A landscape with many valleys, sampled at points; each row gives a point and its height.
A ball rolls from a point to whichever of its 6 nearest points has the largest drop for the distance, and stops where none of them is lower. Distance is the straight distance between rows; heights are no part of it.
Z_289: [126  74  96 156 130 103 180 171 171 132  99 108 114 127 121 104 124]  h=438
Z_375: [103 149 146 133 138 122 129 112 100 145 144 170  84 118 137 138 157]  h=470
Z_125: [105 143 108 176 111  70 127 112 158 149 163 159  65 159 142 111 160]  h=164
Z_791: [139 143 139  69 131 182  98 123  89 109 113  77 196 132 117 112  79]  h=93
Z_541: [124 111 164 117 145 132 147 145 135 141 111 135 128 127 149 137 137]  h=108
Z_851: [152  62 108 162 138 103 185 190 170 120  94  84 159 118 120 143 108]  h=205
Z_626: [140  92 143 132 144 127 171 170 168 136 104 118 152 137 138 136 112]  h=49
Z_621: [129 144 139  98 140 157 102 102  90 122 126 150 136 105 116 134 144]  h=116
Z_575: [108 152 102 194  81  52 112 101 161 142 181 165  55 161 141 102 151]  h=61
Z_283: [131 100 175  93 134 155 123 174 103 106 100  67 198 130 135 137  77]  h=148
Z_941: [130 111 170 105 141 145 142 149 129 127 104 119 148 128 149 130 127]  h=78
Z_126: [143 172 128  86 131 175  82  83  98 114 131 123 163 123 106 142 116]  h=86
Z_110: [129 110 141  78 124 166 109 155  79 102 108  50 206 125 124 128  56]  h=173
Z_358: [126  48  82 163 115  83 176 206 153 119  88  86  98 113 115 108 127]  h=70
Z_866: [136  91 178 107 139 146 139 172 130 115 102  86 187 134 142 140  98]  h=100
Z_730: [123 103 103 154 130 104 170 142 171 148 126 134  94 149 127 104 134]  h=274
Z_806: [129 102 181  94 132 150 134 164 121 120 106 101 170 132 141 136 109]  h=68
Z_12: [113 166 106 143 130 135 109  86  80 110 172 193  93  91 124 152 162]  h=655
Z_350: [114 116  90 165 119  85 149 140 174 149 124 133  77 146 119  88 145]  h=221
Z_44: [115  95  78 168  91  78 138 156 172 147 115 112  68 146 116  70 148]  h=226
Z_3: [136 140 146  89 134 167  99 104  96 119 120 129 144 110 117 135 137]  h=71
Z_220: [143 164 130  81 135 176  90  92  97 116 127 109 174 126 113 127 104]  h=75
Z_702: [113  59  80 160  95  79 157 194 164 128  93  87  87 127 122  77 135]  h=299
Z_310: [133 104 165 118 144 139 152 167 148 133 101 116 153 130 143 139 118]  h=104
Z_917: [127 146 116  71 131 183 103 110  92 115 126  60 201 143 105 123  39]  h=155
Z_964: [128 106 149 128 149 126 159 156 161 145 113 134 120 141 145 120 127]  h=198
Z_799: [115 145  89 203  68  56 101 107 173 138 168 156  53 156 129  91 173]  h=301
Z_839: [147  51  96 163 139 103 192 196 168 118  86  81 143 110 117 127 115]  h=33
Z_509: [151  80 126 145 143 118 180 179 177 120  97 100 158 133 130 138 109]  h=197
Z_381: [121 107  76 165  96  76 142 148 176 149 123 120  67 146 120  75 149]  h=219
Z_811: [132 124 159  87 138 166 109 133 100 117 104 119 153 119 137 132 128]  h=55
Z_451: [145 159 129  95 143 169  93  93  91 121 124 139 151 112 115 138 135]  h=91
Z_364: [116 130  92 177 106  66 135 126 168 151 145 139  64 163 126  87 153]  h=196
Z_682: [100 149 135 143 133 108 120 108  99 137 154 176  68 120 139 132 160]  h=459
Z_417: [138 215 132 116 129 155  88  48 103 111 187 170 171 119 125 177 118]  h=287
Z_821: [137 144 135  77 136 182  96 110  94 118 110 102 169 122 113 130 110]  h=67
Z_572: [114 148 133 120 129 138 116  99  89 130 135 177  96 100 130 145 159]  h=509
Z_205: [133 177 109 130 128 152  99  69  89 103 172 186 124  95 115 164 153]  h=553
Z_688: [126 112 131 136 140 118 167 148 171 148 114 139 109 142 134 115 133]  h=284
Z_322: [150 183 118 100 129 165  86  69  95 115 149 154 148 111 108 148 133]  h=158
Z_301: [155  77 141 139 147 118 175 181 170 116  96  84 184 133 132 149 103]  h=186
Z_819: [ 96 153 136 161 124  95 123 104 103 143 165 183  64 128 145 136 158]  h=335
Z_207: [125 134 153 113 139 152 120 121 109 133 122 148 120 116 136 141 145]  h=52
Z_363: [ 98 151 127 175 123  77 125 105 124 151 177 180  61 142 146 122 160]  h=223
Z_704: [118 163 123 125 128 138 104  78  83 117 162 185 108  89 119 154 158]  h=616
Z_367: [116 128 129 148 146 105 159 136 154 155 133 149  87 149 136 114 143]  h=243
Z_785: [147 188 135  94 132 166  84  70  94 125 150 121 173 133 110 142 111]  h=102
Z_597: [130 116 167 103 142 146 133 144 123 136 108 124 135 124 145 140 125]  h=76
Z_92: [141 168 115 113 131 159 100  73  93 121 150 170 131 100 114 151 150]  h=382
Z_67: [150 198 129  98 135 171  86  61 105 122 161 142 170 125 108 157 115]  h=149
Z_354: [128  29  88 177 114  85 178 211 144 117  75  71 108 105 118 126 126]  h=310
Z_45: [144  83 168 120 144 135 153 181 152 114  99  83 191 134 150 156  92]  h=150
Z_180: [145 203 114 124 129 158 101  53 100 107 189 184 149 105 119 171 127]  h=388
Z_549: [119 116  74 183  67  62 109 131 169 148 135 127  51 146 121  75 173]  h=248
Z_783: [124 118 155  88 127 165 113 143 106 111 101  93 171 122 131 125 105]  h=40
Z_320: [122 123 143 131 146 111 153 141 149 156 123 153  98 140 141 117 142]  h=245
Z_949: [114 133 152 122 148 133 133 125 125 148 124 148 103 125 141 133 148]  h=215
Z_589: [140  88 162 127 139 127 162 175 164 126 108  97 170 132 144 144 105]  h=145
Z_763: [105 146 116 166 122  81 142 113 146 152 153 163  70 152 142 116 154]  h=43
Z_96: [147 190 120 114 129 170  91  58 101 113 166 168 150 111 116 162 134]  h=64
Z_291: [135 109 159  82 128 163 109 150  96 105  95  74 186 128 137 129  89]  h=77
Z_591: [140 174 128  82 138 178  92  89  94 117 139  96 184 139 107 125  83]  h=88
Z_850: [101 149 105 180  95  59 114 110 162 146 176 160  57 159 141 105 161]  h=188

Call two points neighbours if one is among the 6 nearest of the other. Go from one point of each pair to the other, from neighbour to neighbour, staying as low as possible. Name the highest point that can't be avoided.
Z_96 and Z_839 => Z_301
Z_626 and Z_207 => Z_310
Z_96 and Z_626 => Z_67

For each start below, name the point where the ball stops.
Z_917 => Z_783
Z_12 => Z_96
Z_320 => Z_207
Z_591 => Z_783
Z_799 => Z_763
Z_354 => Z_839
